Points on a hilly landscape, in no order, each with its height.
A ball rolls from a point to the lowest of its 2 nearest points, and stops where none of them is lower. Distance is the straight distance between rows; heights are no part of it.
Dav height 165: [151  67 106 115  99 125 146 123 154  99 123 102 107 137 137  98 123 131
 130 119]
bon height 223: [146  86 112 109  96 159 152 139 123 111 100 120  66 188 113 143 132 173
 122 181]
Futet height 182: [113  65  84 110  96 151 182 119 133 117  76 133  84 204 141 144 139 189
 142 169]
mipo height 414: [118 190 143 132  93 134 122 151  98 126 106 136  69 122 119 148 125 178
  62 133]
Lok height 420: [133 164 179  71 193 119 150  91 146 120 142 166 150 148  98 149 143  87
 120 122]
kida height 222: [161 127 185 103 124 161 111 126  99 155 160 114  64 141  84 135 117 114
 115 181]
furam height 390: [115 142  96 112 182  66 126 142 164  89  87 154 151 117 139 160 124 126
 122  94]
bos height 498: [109 122 153 136 168 142  96 127 128 173 141 108 158  74 118  86 179  98
 141 132]
tuf height 436: [149 159 118  95 151 122  91  95 155  98 105 143 173 117 122 163 123  89
 133  78]
malo height 604: [138  77 148 168 100 197  86 108 166 111 168 104 143  98 141  92 158  92
 161 156]
Lut height 642: [ 86 168 131 104 177 100 167 124 127 151 103 131 153 138 108 135 122 139
  99 138]
tonuk height 489: [ 81 106  81  97 143 103 151 126 134 171  62 105  88 141 132 112 137 141
 115 135]
Vigar height 434: [120 181 158  93 205  98 135 118 144 119 128 177 175 130 102 160 136 101
 112 119]
zageb height 481: [ 94 136 132 206 133  95 117 163 114 111 158 123 167  55 181  91 136  99
 145  86]
muf height 616: [144  97 162 124 152 116 205 145 128  83 150 149 163 164 128 107 134 158
 123 152]
Nales height 418: [ 92  93 125 164 111 160 138 119 153 203 139 131 168 159 155 156  97 125
 198 149]
Bozut height 164: [159 114 138  95 112 155 110 107 131 139 140 118  84 138  97 125 120 116
 113 146]
lorup height 211: [ 91  90 113  96 129 118 153 109 182 172 106 129 150 187 129 147 103 127
 169 142]
Zepo height 459: [132 152  92 126 150 116  93 102 143  92  96 134 186  98 144 185 117  88
 149  69]
lag height 550: [ 78  97 108 212 155  88 139 178 103 114 142 129 148  91 180  76 124  96
 142  97]
mapu height 456: [106  97 123 154 151 138  75 122 129 168 135  97 142  69 141  81 172  83
 151 116]
ket height 254: [153 100 110 144  88 152 138 153 113  91  91 105  62 156 130 150 124 166
 114 166]
Bolo height 378: [131 148 151  85 117 162 135  66 163 156 155 162 128 185  98 175 107  90
 150 150]
Vev height 513: [155 146 119 141 117 100  77 121 147  65 128 134 179  75 151 132 125 102
 130  42]
fel height 419: [108 133 121 204 117 123 138 139 104 118 146 110 174  73 174 107 126 104
 136 110]
duz height 244: [118  95 124 118 108 134  75 141 134 183 111  92  66 163 118 154  95 120
 167 182]
fupez height 605: [ 84  88 116 189 159  97 174 170 102 152 128 111 132 114 165  58 126 110
 136 122]
Koni height 386: [118  56 120 157 122 136  98 121 144 150 135  94 117  93 154  75 152  88
 159 127]
fazi height 537: [137 185 129 115 132 100  84 146 126 101 134 142 172  84 134 119 132 129
 124  52]
zenaf height 530: [103 132 166 149 177 102  89 159 126 151 151 132 168  68 131  86 176 113
 136 113]
tabat height 291: [124 153 119 141 127 106 147 136 116 122 134 115 150 105 136 108 121 140
 110 110]
Vati height 316: [ 90  82 129 139 128 125 136 115 179 171 132 138 180 168 152 145 108 105
 198 139]
Bak height 469: [ 98 116 103  95 124 123 160 126 145 141  59 122  86 152 124 131 135 166
  86 140]
Lakef height 351: [131 144 155  94 113 165 176  75 170 133 167 173 151 209 127 190 102 114
 168 144]
Kedaf height 575: [174 106 171 146  97 179  74 111 137 117 184 115 111  89 106  93 150 107
 122 136]
nem height 338: [178 173 183 137  90 163 118 121  97 116 189 133  96 115 104 121 125 125
  92 139]
sinul height 324: [ 92 184 121 151 166  55 170 182 134  97 118 170 147 114 145 131 119 175
  89 121]
belo height 531: [ 97 155  82  97 143  84 103 164 112 152  67 114  92 109 134  95 156 151
 118  68]
Panul height 450: [108 136 126 100 104 138 152 116 124 137  56 156  65 153 106 175 148 163
  62 149]
Nago height 407: [127 131 130 127 139 132  68 149  87 192 122  87  76 113 105 141 115 110
 137 181]
pesut height 510: [145 199 119  87 148 151  80 127  90 162 107 139  88 109  84 167 134 129
 107 104]
dov height 527: [158 208 144 103 130 148  78 128  84 154 149 135 110  90  90 133 136 125
 103  96]
lukev height 610: [164  81 147 125 122 105 179 155 144  57 150 142 154 152 137  90 137 156
 129 117]
Kopef height 100: [158 104 117  86 117 132 110 101 161 108 120 116 116 137 109 116 125 112
 112 106]
lamek height 142: [133 103 131  91 103 146  93 114 156 150 114 124  67 192 103 173  92 125
 154 169]
kobu height 640: [ 82 116 114 150 154  97 184 151 104 181 116 106 129 120 139  86 125 126
 123 155]
Rovak height 486: [134 133 110 153 131 112  96 106 161  67 123 133 199  93 162 166 114  82
 150  82]
bib height 587: [178  70 153 161  78 182  95 121 138 111 176 106 113  98 126  87 149 107
 142 152]
Zari height 455: [127 141 114 109 139 140  83 117  97 202 122 110 107 106  98 142 130 102
 137 148]
runob height 559: [160 134 174 118 116 156  65 107 124 142 175 120 121  80  99  87 168 109
 116 105]
mido height 70: [119 105 121  70 109 156 142  98 161 149 110 138  85 201 103 166 102 140
 139 165]
Rede height 402: [122 153 176  76 154 145 153  67 162 142 158 168 156 172 113 163 131  78
 145 134]
petud height 366: [173 161 139 141  93 145  98 126 109 102 165 123 106 103 113 132 105 130
 106 118]
pape height 365: [ 93 147  89 139 189  48 150 158 150 108  91 169 149 117 144 152 123 144
 108 113]
Vupi height 590: [152  69 134 168 135  85 123 149 178  49 152 158 172 103 161 121 134 114
 142 106]
buga height 574: [142  74 140 140 150  94  84 140 175  84 141 141 158  93 144 102 154  95
 144 100]
pef height 339: [123 101 141 140 120 132  93 169  92 177 114  66  50 146 119 129 105 115
 151 196]
Nobur height 309: [167 155 181 144  99 163 150 146  77 132 185 125  97 123 105 106 123 152
  98 170]
timo height 542: [160 172 156 109 130 153  82 107 108 140 161 136 136  84 100 120 146 109
 111  92]
ketil height 314: [110  37  99 149 120 120 123 132 133 150 120  97 103 128 156  70 133  79
 164 125]
bot height 140: [110  96 125  72 118 142 144  89 196 158 115 139 126 204 112 161 102 125
 163 145]
gek height 553: [132 117 155 120 175  94  85 146 149 123 142 145 163  82 119 108 162 109
 131  98]
tolis height 624: [108 138 145 122 160 103 214 156 123 107 126 140 151 158 122 121 125 160
 104 157]
kaneb height 392: [163 138 111 132 101 134  87 122 121 107 138 109 117  89 131 126 121 124
 116  94]
Povu height 245: [122 165 154 120 145  87 139 143 129 109 144 138 158 110 115  99 125 142
  98 105]
Solot height 198: [135 150 168  89 146 127 158 117 129 120 143 133 131 135 103 105 127 136
  93 113]
vuvol height 341: [ 93 119 128 171 106 161 120 113 137 192 153 125 164 126 147 154 107 109
 181 169]
zulo height 601: [171  63 162 133 129 106 147 138 177  44 156 158 172 141 135 109 138 118
 135 118]
Kotis height 269: [154 137 187 130 118 169 137 151  69 156 176 104  72 133  95 120 121 135
 114 200]
lefuz height 557: [141 155 137 110 154 103  73 154 118 128 123 142 170  72 118 114 160 109
 145  54]
lidi height 160: [142 135 151  68 149 125 118 112 139 136 131 125 122 121  96 105 142 124
 103  98]
mef height 449: [118 220 159 112 185  95 140 129 124 108 137 174 177 118 115 153 132 121
  96  92]
Nefo height 412: [126 156 109  84 182 101 109 119 155 101  87 149 159 138 116 163 130 116
 122  92]
fevar height 619: [160  85 133 138  89 174 122  89 165 100 153 132 164 148 136 140 120 104
 168 145]
Tenu height 609: [173  74 154 118 110 148 144 103 167  63 155 141 168 148 123 121 127 106
 146 120]
nogu height 297: [147 106 114 141 109 169 175  94  93 112 153 138 164 213 147 170 124 178
 169 168]
zem height 435: [111 175 128 104 111 140 146 124 116 133  84 146  72 138 113 153 136 175
  59 134]
rof height 633: [101 176 138 122 181  90 188 142 138 119 112 163 168 144 123 153 116 142
 100 145]
rorof height 622: [137  78 126 158  95 161 112 107 151 117 152 117 163 113 144 114 132 100
 166 141]
Rifav height 488: [144 164 102 105 138 141  84 109 108 159 112 120 118 108  99 159 118 110
 120 118]
libod height 233: [125  47  89 124 125  99 132 139 152 120 105  97 107 136 149  80 129 102
 149 102]
popo height 214: [109 142 124 161 119 151 110 106 116 182 144 116 151 101 131 143 116 105
 146 172]
divuz height 509: [ 95 119  85  92 170  90 119 142 126 174  68  99  89 126 121  97 153 143
 109  99]
dosi height 239: [136 158 105 211  75 131 152 175  58 113 160 101 108  90 173  99 109 171
 124 126]
kos height 335: [130 163 113 175  83 123 134 174  82 131 141  99  80 102 143 101 110 173
 100 136]
nug height 565: [101 172  54 133 147 108  97 152  82 171  67 113  99  83 137 133 140 137
 124  73]
volar height 346: [132 132 124 141 123 102 103 138 117 125 132 107 140  83 139  89 139 121
 123  85]
Niz height 218: [146  81  90 132  95 157 175 113 103  88  99 139 108 220 149 165 142 202
 139 172]
nutu height 113: [121 150 142 124 134 151 144  98 114 170 147 125 152 127 108 135 123 114
 121 162]
rika height 383: [133 167 118 144  97 126 114 149  98 138 121 112  79 107 124 126 117 163
  90 136]
ribod height 653: [ 86 147 106 125 148 113 172 124 125 163 104 111 144 128 128 128 110 132
 119 152]
rame height 326: [157 125 140 126 100 177 171  78 131 107 165 169 158 218 134 186 109 142
 172 162]
buto height 334: [134 160 112 199  92 137 147 148  80 118 157 108 139  74 160 115 111 137
 122 122]
tutid height 257: [129 113  94 154  99 158 166 120  93 115 117 136 126 212 155 180 115 196
 164 179]
ruz height 606: [ 69 146  62 151 156  99 131 140  91 181  76 100  95 106 153 118 126 128
 116 112]
Dato height 285: [103 195 140 115 139  77 148 151 130  94 117 151 142 129 135 117 125 166
  84  96]
timap height 284: [161 117 101 163  75 149 150 146  97  77 108 114  85 141 153 143 119 184
 119 146]
bez height 312: [154 137 121 154  71 144 173 153  97  71 135 126 111 148 141 117 129 200
  99 125]
divug height 131: [121 102 104  91 100 157 172 102 160 105  93 147 106 206 124 163 116 156
 136 154]

For each start below, name the point where the ball stops.
Kedaf -> mido
Zepo -> Povu
tonuk -> dosi
Zari -> mido
Vupi -> Kopef
petud -> Kopef
